Each row is a point on a tangle of strands that fork, close into loops and nearly touch. The rows are in no order.
In the rows, 128 means zero.
Points whose rows are less than 39.6 apart are linked; no others are. Some points are linked to none.
z735: [119  78  85 166 122 133 117 137 125  84 140 116 151 150 165 152 124 146
 139 134 105 114]
z144: [147 139 176  86 154 137 131 131 122 147 129 132 118 135 125 123 112 145
 141 105 164 131]
z297: [ 74 160 132  87 151 139 100 154 145 151  98 139 191 118 107  93 149 110
 163  73  93 140]
z492: [ 96 168 145  80 154 153  94 146 128 143 110 140 176 115 116  89 140 127
 153  65 120 137]
z202: [190 103 116 182 100 179 135  80 110 110 184 127  77 141 138 130 150 124
  95 169 168 117]
z558: [ 93 125 137  83 152 109 124 121 178 167 100 128 149 147 107 117 118 138
 180 124 105 153]
z59: [178 151 134 152 112 111 135 130  90 159 159 170  51 127 131 164 150  94
  92 114 147 102]
z422: [ 89 157 140  79 160 141 104 135 152 155 101 139 172 133 105  90 144 128
 166  76 113 143]
z921: [115  88  91 157 126 120 121 141 129  86 133 115 157 139 171 162 119 141
 141 127  96 116]
z437: [114  85  95 134 146 142 148  93 143  96 147  89 128 171 109 124 104 173
 118 176 132 166]
z21: [ 82 141 124  91 141 109 120 138 186 176  76 130 166 135  97 103 145 114
 191 120  96 147]
z748: [168  97 129 145 142 168 147  79 115  95 175  91 113 155 129 132 121 153
  89 179 173 143]
z501: [ 89 215 125  79 172 139  83 104 161 145 113 128 203 122 117  76 157 108
 138  62 117 144]
z629: [107 196 148  55 178 136 107  78 181 139 119 108 158 137  97  49 170 151
 121  94 146 143]
z329: [106 105 106 117 134 109 131 127 161 122 120 116 150 148 141 156  92 141
 155 131  95 145]
z883: [164 168 157 112 122 136 130 157  91 150 127 156  85 100 106 116 132 114
 106  80 169 114]
z908: [161 104 125 146 140 152 136  90 120 100 169  98 118 156 145 142 107 150
 112 156 158 135]
z860: [147 111 112 195 101 137 104 116  83  95 161 149 103 120 180 150 139 116
 123 137 125  86]
z871: [ 95 108  73 132 107 111 146 121 195 120  91 100 144 141 107 126  93 147
 157 184  98 160]
z266: [168 199 145  83 113 143 130 132 118 142 134 166 104  80 100  73 130  99
  76  65 178 114]
z957: [ 89 110  91 120 125 102 153  86 189 132  97 100 136 135  91 103  89 151
 151 206 115 170]
z836: [203 141 150 142 117 124 164 104 119 155 169 146  55 137 121 156 142 100
  80 133 174 113]
z477: [104  66  79 153 128 143 154 120 143  98 129  92 130 190 100 121 131 175
 130 191 122 164]
z778: [128 134 163 138 138 112 112 164  75 140 119 146 132 106 150 160 119 122
 135  95 125 111]
z210: [203 132 200  78 141 138 206 101 140 146 140 137  80 120  74  85 145 115
  59 133 185 116]
z203: [ 92 130 146  90 154 125 115 161 138 157 102 142 167 127 121 122 125 129
 168  86  98 138]
z282: [100 109  97 116 129 104 136 114 182 128 107 111 147 147 125 142  88 142
 158 153  96 158]
z767: [ 94 105  62 140 105 116 139 144 192 108  86 103 150 136 128 146 105 139
 158 169  84 149]
z520: [ 63 127 146  98 133 105 122 197 128 150 100 131 186 100 128 137 145  97
 166  98  62 134]
z181: [ 97 154 152  64 166 136 112 107 169 159 109 124 150 146  95  77 148 151
 159 101 133 150]
z605: [179 141 120 169 104 124 130 109  91 144 171 163  58 126 149 169 147  92
  95 131 142 102]
z471: [189 128 112 176  96 148 133  90 108 128 180 152  56 131 147 154 147  96
  94 145 151 105]
z624: [193 104 129 164 117 171 151  73 116 109 182 108  88 138 133 135 141 131
  75 177 179 126]
z480: [130  66  92 162 131 161 135 114 124  89 155  98 134 183 129 128 131 169
 129 165 136 140]
z482: [142 128 145 156 131 112 112 139  81 125 137 140 123 118 170 169 114 118
 131 112 131 102]
z992: [139 130 127 191  92 113 101 121  67 113 158 160  91 111 179 162 143 102
 112 134 115  85]
z924: [123 147 159 179  91  83  97 149  50 138 141 164  91 104 159 171 156  94
 100 122 110  96]
z33: [137 123 122 197  96 123 102 121  72 101 160 157 101 111 181 159 140 106
 119 136 117  82]
z702: [ 95 123  94 115 109 100 136 124 207 149  79 111 154 124 118 129  95 120
 179 177  92 151]
z786: [ 88  95  75 142 121 119 159 106 172 110 102  90 131 153  84 106 101 166
 136 209 116 171]
z936: [ 92 114  98 113 122 101 133 141 183 139  93 120 155 132 134 152  99 122
 174 144  78 146]
z968: [179  80 123 182 115 189 136  90 100 103 180 114  96 154 133 121 152 145
 104 178 171 124]
z879: [192 150 192  70 136 143 199 103 145 138 135 140  91 111  72  58 147 118
  62 116 188 112]
z935: [124 133 163 101 152 129 116 157 106 147 118 138 141 122 135 137 114 135
 154  86 130 125]
z668: [156 183 149  99 118 142 122 153  94 145 123 160 101  86 104  96 131 108
  93  70 169 118]
z85: [150 213 141  84 115 141  94 132 101 145 127 166 129  65 111  80 125  85
  80  65 157 118]
z89: [108 154 157  74 160 148 105 137 141 151 110 138 155 132 110  91 133 142
 159  78 131 139]
z536: [173  91 133 152 136 180 155  76 110  97 180  92 105 149 121 125 137 151
  77 191 177 139]
z448: [ 95 108  87 124 117 105 136 139 179 122 100 111 155 136 139 158  97 131
 163 146  79 144]
z240: [151 122 159 113 151 131 130 114 123 133 142 119 120 147 145 152  97 145
 136 123 152 133]
z866: [167 129 129 171 120 127 121 112  90 121 154 138  93 127 167 164 120 115
 118 129 148 101]
z737: [ 92 116  95 112 118 101 139 113 200 145  91 110 147 135 117 129  91 132
 171 171  95 155]
z570: [ 97 127 145  87 155 121 120 144 150 159 103 139 160 139 118 122 119 133
 175  99 105 144]
z246: [135 176 155 128 109 125  98 177  59 145 115 154 101  73 107 118 138 102
  91  71 134 119]
z672: [126  68 101 154 145 164 147 103 124  91 158  89 128 182 109 125 130 173
 115 179 143 158]
z300: [104 180 154  54 176 137 114  84 176 144 117 114 151 143  89  50 165 159
 132 105 146 143]
z138: [158 171 147 126 114 123 122 167  73 151 126 161  74  95 105 125 142 104
  93  79 153 112]
z56: [115 118 151 151 131  97 112 160  82 124 131 138 149 107 172 176 118 120
 133 106 105 101]
z440: [168 101 116 169 123 159 125  99 106  98 171 112 111 150 155 139 122 142
 116 151 158 118]
z381: [ 90 103 139 143 124  84 120 175 107 113 127 125 176 102 177 183 130 115
 139 113  79 112]
z242: [146 176 149 126 109 128 110 170  66 148 119 158  86  82 105 122 140 104
  88  74 147 112]
z287: [154 206 138  88 111 137 103 139 101 144 130 168 113  64 103  85 126  89
  73  64 158 118]
z380: [206 131 143 150 116 134 166  87 125 143 174 137  63 134 127 154 140 102
  77 148 176 117]
z92: [187 138 206  52 160 149 195  98 139 137 129 129  96 120  81  66 148 125
  67 146 183 113]
z961: [120 101 106 129 140 122 131 115 147 110 135 107 144 155 147 152  90 151
 146 135 113 143]
z754: [176 177 163  89 119 145 144 142 117 143 129 154  90 102  98  89 133 116
  91  81 185 115]
z850: [124 168 161  78 151 157 105 139 119 140 117 144 146 116 115  88 129 133
 137  72 151 131]
z255: [115  80  78 149 125 136 132 122 148  89 132 100 141 168 137 142 111 160
 140 150 109 142]
z214: [183 123 149 134 138 143 150  86 120 116 167 107  98 142 142 148 111 134
  99 156 176 131]
z897: [ 67 135 142  95 141 118 114 188 129 150  98 138 190 104 117 118 146 100
 166  85  69 134]
z470: [170 193 141  93 110 138 131 141 113 145 134 168  91  84  92  82 133 101
  74  67 172 117]
z382: [169 174 158 100 122 142 133 148 103 148 127 156  89 100 102 101 136 117
 102  80 176 116]
z539: [ 92 135 103 111 113  97 135 144 205 165  68 120 159 112 123 133 116 104
 191 168  81 145]
z653: [151 159 142 150 109 100 117 155  64 156 137 168  62 112 124 159 154  95
  92  98 135 104]
z884: [103 164 155  56 181 135 120  87 175 152 113 114 141 148  86  57 165 159
 142 112 141 145]
z38: [101 110 109 109 136 105 133 121 176 136 108 117 150 146 131 146  90 138
 165 139  95 154]
z48: [ 74 167 137  87 149 140  93 159 127 145 105 138 195 105 113  91 147 107
 154  66  89 134]
z774: [ 84 124 150 101 145 111 118 178 120 147 104 138 174 114 136 144 128 116
 163  91  86 128]
z97: [100 126 173 137 131 100 107 188  73 137 116 138 164  95 149 152 131 116
 135  93  99 113]
z182: [103 169 152  85 151 151  94 153 112 140 110 145 170 104 121  91 135 121
 142  62 127 129]
z618: [132 133 163 123 144 121 115 158  87 142 120 140 131 116 144 155 113 126
 142  95 131 115]
z306: [137 113 133 143 142 119 120 130 107 118 139 127 136 135 167 166 100 135
 140 117 127 117]
z996: [114  85  86 144 134 134 138 109 150  93 139  94 140 171 123 134 104 165
 133 158 119 154]
z970: [ 90 208 123  77 172 134  90  94 177 147 110 121 191 129 108  69 162 123
 137  69 125 149]
z678: [181 187 161  73 117 145 156 116 141 139 141 157 101  98  91  61 134 110
  73  80 186 111]
z262: [ 85 109  81 131 114 103 156  92 188 129  85  93 139 126  85  92  88 150
 151 224 122 167]
z595: [108 166 156  70 158 155 105 126 143 147 112 137 156 129 107  80 141 142
 148  76 139 136]
z769: [113 150 182 162 100  92  95 188  46 142 117 147 126  87 133 150 151 103
 105  98 110 109]
z47: [ 86 101  68 150 106 119 162 122 179 114  80  89 134 140  81  98 103 162
 148 228 122 165]
z487: [ 93 120 106 106 125 100 132 134 190 152  87 121 157 130 127 145 101 121
 180 145  81 151]
z825: [168  83 105 187 113 176 119 106  98  92 170 125 105 154 154 129 143 141
 124 158 153 109]
z669: [159 160 157 138 120 116 124 156  74 154 127 154  78 109 127 146 135 109
 112  92 155 110]
z796: [157 101 111 171 124 153 121 106 103  93 165 115 120 149 163 146 118 142
 124 140 146 113]
z875: [114 111 135 182 107  96 104 148  77 100 147 142 145 100 191 169 137 115
 121 126 102  88]
z929: [115 146 178 155 112  97  98 182  50 142 118 146 127  91 143 151 142 108
 114  97 112 107]
z67: [149 144 143 168 111 106 114 132  65 138 146 157  84 115 160 170 135 102
 111 118 134  94]
z206: [ 97 203 137  68 170 143  93  95 172 143 115 123 181 129 111  66 160 131
 135  71 132 144]
z658: [126  97 107 131 141 129 133 107 144 102 144 100 140 161 142 147  90 155
 135 139 122 145]
z273: [110 112 140 193  97  96  97 145  72  96 154 150 141  97 193 166 146 113
 117 132  99  83]
z225: [ 73 117 152 107 131  97 123 198 119 143 106 129 186 100 142 155 139 102
 157 102  63 129]
z551: [183  93 119 175 114 182 133  88 105  97 180 111  99 151 142 129 141 141
 101 169 172 123]
z77: [199 145 194  78 132 138 200 107 143 147 139 142  80 114  70  72 148 118
  61 117 186 113]
z642: [101  89  83 138 130 126 149 103 165 101 122  88 133 167  98 119  98 168
 132 182 113 169]
z434: [129 163 169  62 157 159 116 123 137 144 122 135 137 130 111  80 133 145
 139  87 159 133]
z268: [125 115 144 143 136 106 117 148  96 126 132 133 146 122 169 171 109 127
 143 107 111 107]
z22: [ 85 126 144  95 148 116 118 168 136 154 100 139 170 121 126 134 126 119
 172  90  89 134]
z782: [187 104 145 141 141 169 168  68 118 103 176  97  97 136 124 135 129 137
  65 188 183 138]
z591: [174 121 155 119 145 135 145  97 121 125 158 109 103 143 142 148 101 140
 111 146 172 132]
z402: [123 140 173 146 126 107 106 174  60 141 115 144 128  96 143 154 130 116
 123  94 123 107]
z386: [113 102 124 200  96 112  97 140  78  86 156 151 136 105 192 157 147 119
 123 136 103  80]
z485: [ 93  71  74 155 126 135 161 117 154 103 116  91 126 179  86 117 124 174
 133 203 120 168]
z248: [ 87 150 135  78 159 124 113 119 176 166  94 130 160 144  94  84 151 136
 177 100 116 150]
z820: [104  87  86 135 136 133 151  98 155  99 136  88 131 171 101 120 105 168
 125 183 123 171]
z417: [ 87 124  87 115 109  98 137 157 194 138  79 113 159 107 140 156 110 105
 179 162  69 143]
z128: [ 80 119 149 107 140 101 121 190 115 143 108 133 181 107 139 151 133 112
 157  94  77 127]
z645: [191 118 146 142 132 154 154  76 119 116 175 105  92 140 134 142 122 128
  82 169 180 130]
z20: [177 151 204  44 164 156 185  93 142 130 129 130 106 123  82  50 152 132
  72 138 179 112]
z853: [ 96 117  65 141  92 115 140 145 206 118  72  97 147 118 118 128  99 139
 169 197  95 151]
z120: [ 94 133 102 112 110  98 136 134 208 163  71 114 158 114 120 125 107 110
 192 178  90 147]
z343: [ 97 170 153  91 146 150  90 161  99 139 112 145 176  92 121  94 135 115
 140  62 118 126]
z951: [211 132 161 132 121 120 188 102 136 160 167 149  57 136  96 143 151  99
  62 129 175 119]
z593: [104 140 156  78 159 137 112 137 146 157 108 137 155 137 112 105 130 141
 167  86 121 140]
z753: [117  79 100 141 149 153 150  92 135  92 154  85 128 176 108 122 116 172
 112 181 137 164]
z189: [137 160 166 134 121 119 107 173  59 147 115 152 105  92 123 135 134 111
 112  82 139 109]
z979: [118 118 145 170 119  97 104 153  76 114 138 139 146 103 179 176 126 116
 126 116 108  94]
z611: [ 93 123 121  94 138  96 132  98 195 166  93 118 146 144 108 115 105 137
 178 159 106 159]
z414: [192 118 110 180  97 160 135  84 109 122 184 144  65 135 148 145 146 106
  93 153 160 108]
z32: [ 89  90  50 150  96 118 136 173 175  87  86 104 150 131 150 160 139 133
 151 166  75 133]
z733: [180  95 141 138 150 177 174  67 112  98 175  95 102 133 117 129 137 144
  53 201 180 142]
z356: [111  69  81 155 131 147 146 114 139  93 140  91 133 187 109 123 125 172
 129 178 127 159]
z688: [ 99 157 154  62 172 133 113  98 175 156 109 118 144 147  90  65 155 154
 155 109 138 148]
z693: [ 82 108  77 141 112 113 166 102 178 121  79  93 137 127  79  86  96 161
 149 238 129 168]
z717: [ 93 111 100 110 129 101 144  90 191 138 102 103 140 144 100 115  88 150
 156 184 108 166]
z804: [ 87 101  59 141  97 114 135 169 183  97  87 104 151 120 153 160 128 125
 155 161  69 139]
z139: [145 146 152 165 114 102 112 146  62 143 137 156  92 110 157 169 136 104
 113 113 133  97]
z427: [ 99  97  68 139 109 117 138 136 181 104 101 101 149 146 129 147 101 144
 156 160  88 151]
z65: [200 146 154 135 119 119 167 116 122 159 161 153  55 131 109 149 144 102
  82 121 176 117]
z758: [ 89 113  61 135  95 112 137 164 192 107  79 104 150 112 144 156 118 120
 164 172  73 142]
z990: [129 139 139 185  90  98 101 130  57 126 154 167  88 107 174 169 151  96
 105 132 111  91]
z157: [169 153 131 153 110 106 130 137  82 160 163 176  42 128 125 166 162  89
  83 107 135 101]
z41: [ 94 180 138  72 163 149  97 120 155 144 109 136 176 127 105  74 149 133
 152  68 125 141]
z136: [132 168 162 130 112 124 100 175  59 145 112 154 111  82 115 125 136 106
 107  76 135 112]
z3: [ 88  73  71 155 124 132 172 118 153 108 107  90 124 175  75 110 123 176
 132 219 122 171]
z299: [108  96  92 131 136 121 140 103 164 102 131  97 139 163 122 136  92 158
 140 158 112 159]
z159: [132  92 104 145 139 141 130 103 132  95 152 100 138 162 143 146 100 156
 130 143 131 141]
z235: [127 101 118 183 113 118 102 135  90  93 148 138 137 115 187 163 130 126
 128 128 110  90]
z66: [135  80  94 169 129 148 121 120 119  84 151 110 139 162 157 144 118 154
 134 139 126 121]
z962: [162 125 193  64 173 142 167  91 136 137 147 112 102 138 111 113 116 145
 102 160 172 141]
z415: [ 93 133 142  81 154 119 119 133 165 165 100 133 153 143 108 108 128 137
 179 102 110 149]
z784: [134 139 155 168 116  99 106 153  62 135 131 151 109 107 164 169 133 108
 118 115 126  96]
z508: [106 172 155  61 167 148 106 107 162 146 117 126 155 140 100  66 154 149
 141  86 143 141]
z69: [135 133 156 161 125 105 110 155  68 133 132 146 120 108 164 172 122 113
 125 109 124 100]
z537: [ 97 107  61 142  95 115 139 147 197 110  82  99 146 131 122 137 106 140
 164 184  88 149]
z715: [109 133 163 112 148 120 111 168  99 145 112 140 152 112 138 142 115 127
 151  84 116 121]
z946: [203 144 157 131 120 119 177 117 127 163 165 157  52 134 100 141 151 100
  70 117 176 116]
z251: [159 140 132 175 107 117 116 120  72 132 153 157  78 120 163 170 137 100
 108 127 136  94]
z870: [180 179 162  77 120 148 155 126 131 140 135 156  98 100  92  71 136 115
  84  82 190 115]
z719: [103 177 146  65 165 150 101 114 158 146 114 131 163 132 104  71 148 142
 149  79 137 143]
z789: [ 75 156 126  87 152 131 106 148 162 161  88 137 181 127 102  90 150 113
 176  83  94 140]
z277: [194  96 120 175 107 184 145  78 112 110 186 118  82 141 132 128 150 126
  85 178 177 121]
z10: [107  91 117 193 100 113 101 148  90  77 154 139 151 106 195 158 150 125
 126 134  98  83]
z307: [132 158 170  74 151 154 115 135 122 145 119 139 136 124 115  92 127 142
 139  83 161 129]
z583: [146 121 149 124 147 124 127 122 117 128 141 123 126 139 152 156  95 140
 140 115 142 127]
z314: [131 145 147 180  90  93 102 140  52 138 146 167  80 110 162 171 157  94
 100 125 114  93]
z930: [107  79  72 153 122 125 127 145 148  85 122 109 154 153 152 154 121 148
 143 140  94 129]
z330: [175 164 197  46 148 159 178  94 147 130 132 131 111 118  86  46 152 128
  72 122 184 109]
z752: [ 92 169 141  76 158 149  97 135 143 147 108 137 177 125 110  83 143 129
 155  69 119 139]
z684: [ 94 144 144  71 163 123 117 109 176 166 100 129 149 150  94  87 144 146
 172 108 122 152]
z561: [146 124 135 163 129 117 114 130  89 118 144 139 121 123 177 170 113 123
 129 120 132 101]
z70: [ 89 196 130  76 164 146  85 116 154 145 111 133 191 120 113  75 150 116
 143  64 118 143]
z530: [ 98 115  65 148  87 119 146 146 204 116  68  92 146 120 109 116  99 146
 168 214 109 151]
z155: [213 126 144 149 115 135 177  73 135 146 181 136  63 135 117 152 148 101
  59 158 174 122]
z338: [176  97 113 180 112 174 123  95 102  97 176 118  97 148 151 134 137 137
 113 158 161 115]
z188: [151 193 146  99 112 142 110 153  91 144 123 164 108  74 102  89 131  99
  87  65 161 119]
z718: [159 121 124 169 122 133 118 114  94 109 158 131 109 134 171 158 115 124
 125 131 146 105]
z74: [168 104 134 144 138 160 143  82 120 100 171  95 112 150 140 140 112 149
 100 166 168 139]
z557: [ 92 123 129  88 143 101 129 110 185 170  94 123 149 145 104 119 113 134
 182 139 107 155]
z459: [135 116 128 178 119 114 108 133  82 107 148 139 130 117 180 167 120 120
 127 125 118  94]
z232: [195 133 207  63 152 146 205  99 137 140 134 134  90 118  78  72 147 122
  63 140 182 116]
z504: [ 78 135 130  89 146 118 117 157 164 167  89 138 172 127 110 116 139 118
 183  97  86 142]
z844: [176 138 132 164 117 126 125 111  91 131 159 145  77 129 158 163 125 108
 110 130 154 101]
z559: [128  93 106 186 115 127 104 133  96  86 153 135 138 128 185 153 133 130
 132 131 113  91]
z292: [ 80 152 127  87 152 127 110 135 177 168  88 133 173 135  95  87 156 122
 180  95 101 145]
z834: [165 174 143 126 111 123 131 163  87 152 132 169  64  99  98 124 147 100
  81  76 158 113]
z901: [191 107 138 151 125 168 157  73 120 108 179 103  95 141 130 136 132 134
  76 180 180 132]
z640: [212 128 160 138 122 126 183  87 138 153 173 138  62 131 107 147 143 101
  61 148 177 121]
z918: [106  80  86 166 116 119 116 152 122  78 136 122 161 130 180 163 134 137
 136 129  91 108]
z763: [122  75  88 153 134 148 138 111 138  87 147  95 137 178 124 132 116 169
 128 162 128 152]
z239: [104  81 102 182 107 120 108 153 101  74 147 132 159 114 188 159 151 130
 130 131  94  87]
z303: [146  93 116 146 142 156 140  92 124  92 166  93 126 166 135 133 110 161
 112 161 151 144]
z302: [167 181 135 114 112 128 133 159  98 151 135 172  68  91  87 106 143  98
  70  68 161 114]
z332: [123 135 162 178 108  89 103 153  59 130 137 151 120 101 171 173 136 106
 116 119 112  93]
z654: [105 201 143  61 173 143  99  85 176 138 118 120 169 134 105  59 161 141
 127  83 143 142]
z826: [155 108 114 174 121 143 117 113  98  94 159 126 120 141 169 154 117 135
 125 135 140 106]
z378: [187 108 110 183  98 174 130  87 105 111 183 135  72 139 146 132 149 118
  99 161 162 113]
z759: [122 144 165 179 100  82  98 157  51 138 134 159 106 101 160 171 151 101
 104 118 112  96]
z691: [130 115 133 147 138 112 116 136 101 117 137 132 142 127 171 170 106 131
 143 113 117 113]
z949: [ 88 121  75 122 103 105 137 160 194 123  79 108 155 107 143 159 112 110
 169 167  68 142]
z766: [132  79  91 173 121 144 116 129 113  81 149 118 141 152 168 147 126 148
 137 134 119 110]
z267: [142  74  99 167 130 163 129 111 117  85 158 103 131 172 141 132 127 163
 129 157 141 134]
z241: [146 158 161 132 125 120 115 166  66 150 120 153  96 102 128 139 131 113
 113  88 146 112]
z286: [ 86 134  97 110 110  99 140 157 201 155  69 117 160 102 135 146 117  98
 193 165  73 143]
z765: [ 70 146 139  93 145 128 108 177 128 149 100 138 190 108 113 105 147 105
 164  77  77 135]
z770: [189 157 192  58 140 152 190  97 145 132 133 138 101 114  77  50 147 122
  63 117 185 107]
z587: [145 119 141 136 144 124 122 124 108 122 144 124 127 136 160 164  98 133
 137 116 136 121]
z186: [ 90 128 183 139 122  95 104 204  70 135 119 133 174  85 144 146 141 111
 131  91  91 116]
z63: [ 93 119 111 100 129  96 136  95 194 157  95 111 144 140 102 114  95 138
 170 175 107 164]
z781: [104 129 167 125 140 111 110 180  85 141 113 141 158 103 146 151 123 120
 146  87 107 116]
z474: [104 148 191 156 100  94  90 198  49 135 115 136 147  79 129 137 147 104
 106  93 102 115]
z577: [120 168 165  58 163 156 113 112 148 143 121 128 144 137 103  70 142 151
 136  91 156 137]
z903: [170 142 128 167 106 114 124 117  78 144 160 165  62 125 154 167 143  94
 101 127 139  97]
z57: [184 147 141 151 116 120 141 123  95 153 158 156  59 127 135 162 141 100
  98 120 161 107]
z716: [ 98  75  59 156 109 125 131 159 154  82 111 107 155 152 150 153 135 145
 145 149  85 127]
z249: [182 144 138 156 117 124 133 116  93 142 159 146  74 128 147 163 130 105
 107 126 159 107]
z855: [ 90 123 110 104 124  99 134 126 196 159  84 123 156 134 117 132 105 122
 181 150  87 150]
z937: [169 189 135 106 111 132 132 152 108 148 138 170  76  84  88  95 136  97
  69  66 164 118]
z793: [ 91 102  67 153 101 120 155 128 187 115  81  91 135 143  90 109 105 159
 153 219 116 160]
z236: [138  79 107 152 143 163 140  98 124  89 163  90 128 175 127 129 118 169
 115 167 148 150]
z602: [ 97  97  69 142 111 119 148 121 183 107  98  93 136 151 102 122 101 158
 148 187 105 163]
z802: [178  88 133 150 140 188 165  71 109  99 178  97 106 143 118 124 146 149
  66 202 181 142]
z861: [115 173 157  81 150 158  99 144 115 140 113 146 157 109 118  87 132 130
 138  63 142 129]
z171: [ 83  90  70 152 124 124 172 112 162 112  97  89 124 156  73 101 113 171
 136 226 125 173]
z553: [108  83  73 149 122 127 132 134 154  90 123 103 148 163 140 146 112 153
 144 147  99 139]
z644: [ 79 149 124  91 146 117 119 138 182 173  78 132 170 133  97  93 150 116
 187 106  97 145]
z339: [100  98  77 132 119 112 137 136 173 107 106 108 152 142 140 157 100 138
 152 147  83 144]
z891: [163  91 105 193 108 166 112 109  92  91 169 134 101 142 165 134 140 132
 127 146 144 101]
z925: [163 123 156 119 147 134 137 104 120 126 153 112 114 146 146 151  96 143
 123 135 162 131]
z500: [ 94  75  53 155  99 125 137 172 162  85  98 106 149 149 150 154 146 143
 150 162  80 128]
z198: [ 95 104  63 155  90 123 149 146 196 111  71  89 140 133 104 116 107 155
 158 216 111 155]
z174: [112  98  99 128 135 117 129 124 153 109 126 111 150 150 144 156  93 145
 147 132 103 145]
z513: [108  75  92 179 112 127 112 153 110  74 145 128 155 126 183 155 143 137
 134 130  97  95]
z177: [118 107 124 107 150 114 134 106 155 129 130 111 137 155 130 142  84 150
 149 138 115 155]
z351: [156 156 134 152 105 103 121 146  72 160 153 176  49 121 126 166 163  89
  83 102 129 102]
z586: [ 90 131 116  98 127  93 132 122 199 172  78 124 157 129 109 120 115 118
 191 152  95 151]
z29: [155  98 105 195 104 154 108 115  85  90 163 143 103 129 175 139 140 125
 126 142 130  92]
z813: [ 83 169 147  92 148 146  90 163 107 138 110 140 191  96 119  91 139 107
 142  64 102 130]
z723: [137  81  95 159 131 149 125 112 127  87 154 102 137 167 147 143 111 159
 131 148 133 132]
z152: [ 90 135 121  97 135 102 126 128 195 178  77 128 162 134 106 114 130 115
 194 138  94 151]
z101: [109 105 130 157 124  99 113 153  97 107 137 131 160 114 184 174 120 122
 134 117  96 101]
z878: [187 138 118 168 104 133 136 100 105 139 179 159  51 130 145 162 150  94
  92 135 147 105]
z409: [101  92  72 138 119 121 146 113 176 103 113  94 139 159 109 128  98 159
 142 176 104 164]
z445: [ 91 146 145  79 156 135 112 143 151 156 101 137 165 132 111  99 137 131
 171  83 110 142]
z118: [104  99  93 124 131 115 137 113 174 115 118 105 146 153 124 141  89 151
 150 152 102 156]
z510: [179 199 146  79 111 139 145 123 135 142 143 167 102  87  92  63 132  99
  70  70 181 112]
z708: [ 96 114  81 125 109 105 144 117 199 129  88 105 146 135 115 129  91 140
 162 179  97 158]
z681: [ 94 142 189 146 111  98  93 203  60 133 116 131 166  77 133 134 144 106
 118  88  94 119]
z650: [131 128 158 113 149 122 118 151 102 141 122 137 139 126 146 151 106 134
 151  95 131 123]
z964: [161 162 151 140 114 112 124 157  71 157 133 162  67 108 121 149 146 100
  99  94 154 109]
z353: [134  88  99 177 118 136 110 131 103  85 151 126 139 138 175 152 125 139
 134 130 121 104]

A piece is two or more points that can be reached from each other along the links. Count, over all rows, the pieces, the separate loops (a circle has one, a figure eight two, a Y none), the forks (points with three links) and the tips (points with one).
pieces -> 5
loops -> 9
forks -> 13
tips -> 5

Name the points in between on the shortest way along the links from the first point to the second, in order.
z557; z853 -> z611 z63 z717 z957 z262 z693 z47 z793 z198 z530
z59; z246 -> z157 z351 z653 z964 z669 z241 z189 z136
z586; z492 -> z152 z21 z644 z292 z789 z297 z48 z813 z343 z182
z67; z277 -> z251 z903 z605 z878 z471 z414 z378 z202
z753; z536 -> z672 z236 z303 z908 z74 z748
